A landscape with many valleys, sampled at points; each row gives a point and its height.
A ball rolls from a point to the lowest of its 5 nearest points, and stops where none of them is lower. Distance is the straight distance between rows; heights are no part of it.
J527: [117 127 172 148 148 137 138 146]  h=268
J729: [ 96 120 193 130 127 159 103 110]  h=270
J155: [101 123 207 125 132 130  99 103]  h=267
J949: [112 116 172 150 142 157 142 138]  h=253
J369: [137 151 106 145 130 129 129 172]  h=600
J921: [118 130 184 123 161  93 112 134]  h=32
J391: [124 119 137 160 144 151 150 169]  h=14
J414: [130 134 157 107 169  74  89 141]  h=77
J934: [144 149  89 100 132  96 104 109]  h=210
J178: [102 106 214 113 142  93  75  91]  h=329
J443: [ 62 102 133 144 130 196  70 133]  h=262
J14: [102 115 209 120 138 114  89  97]  h=276
J53: [156 116  62 129  59 147 181 130]  h=178
J295: [ 92 122 209 119 123 124  68  93]  h=302
J933: [144 157  83 123 111 114 120 136]  h=545
J61: [150 125  58 133  69 152 162 143]  h=164
J190: [ 66  94 131 144 132 198  95 124]  h=244
J992: [149 147  80 119  90 120 156 104]  h=271
J353: [171 115 100  81 145  92 142  69]  h=205
J665: [ 91 126 198 123 122 147  86 103]  h=275
J431: [141 161  95 119 121 108 115 133]  h=425
J661: [134 125  87 159 121 147 143 182]  h=277
J436: [158 137  88 110 101 105 166  86]  h=263
J742: [154 144  77 121  81 123 159 112]  h=237
J269: [ 93 119 184 135 124 170 102 109]  h=286
J45: [165 132  89 117 100  97 187  89]  h=252
J709: [127 143 161 123 165  88 108 145]  h=138
J913: [127 147 141 143 147 120 128 162]  h=364
J619: [144 154  81 114 106 110 131 110]  h=362
J212: [139 153  86 138 107 132 129 156]  h=560
J464: [135 117  59 146  96 152 150 173]  h=123
J953: [106 123 186 140 140 150 128 122]  h=283
J888: [125 111 115 162 139 156 159 180]  h=200
J179: [123 143 166 134 157 106 122 152]  h=74
J593: [169 131  93 107 114  90 179  83]  h=235
J305: [104 128 199 132 136 140 112 112]  h=234
J873: [142 141 113  95 158  81  82 130]  h=163
J607: [139 139  97 151 124 141 141 177]  h=434
J335: [114 112 150 156 144 157 153 153]  h=177
J985: [153 146  87 106 109 102 148  90]  h=278
J285: [ 82 120 179 132 115 177  76 115]  h=284
J958: [154 130  69 125  68 138 173 121]  h=189
J785: [124 122 184 118 166  80  97 136]  h=118
J250: [134 140 114 153 136 138 140 178]  h=440
J361: [105  95 147 159 142 178 157 141]  h=197
J516: [146 141  98  86 144  93  90 100]  h=191
J732: [113 131 195 133 152 116 121 127]  h=153
J596: [ 83 107 159 141 127 195 102 115]  h=254
J824: [171 122  96  89 137  86 157  69]  h=209
J726: [137 153 107 102 144  90  90 125]  h=194
J853: [143 114  51 131  67 157 166 152]  h=155
J122: [178 112  96  97 144  82 175  78]  h=221
J317: [141 141  69 142  96 140 139 157]  h=303
J744: [135 159 101 132 123 116 119 155]  h=627
J990: [132 151 136 118 160  90 101 147]  h=188
J606: [116 117 199 118 161  92  98 117]  h=160
J566: [116 103 138 163 143 166 158 159]  h=167
J590: [149 155  76 128  93 126 138 130]  h=421
J340: [154 135  95  85 138  98 107  83]  h=198
J458: [132 157 127 124 145  99 114 155]  h=323
J644: [100 108 167 147 135 179 133 123]  h=245
J668: [191 104  99  91 162  77 174  87]  h=230
J362: [127 110  70 156 112 154 152 190]  h=158
J610: [ 89  90 145 152 133 187 140 126]  h=216
J280: [109 104 157 154 141 172 149 137]  h=215

Two balls start at each pair of points below. Name the first point that both come to, or write -.
J873 and J369 -> J921
J992 and J607 -> J464
J178 and J665 -> J921
J269 and J527 -> J921

Where does a ball stop that starts at each point below?
J53 -> J464
J361 -> J391
J949 -> J391
J155 -> J921
J590 -> J464
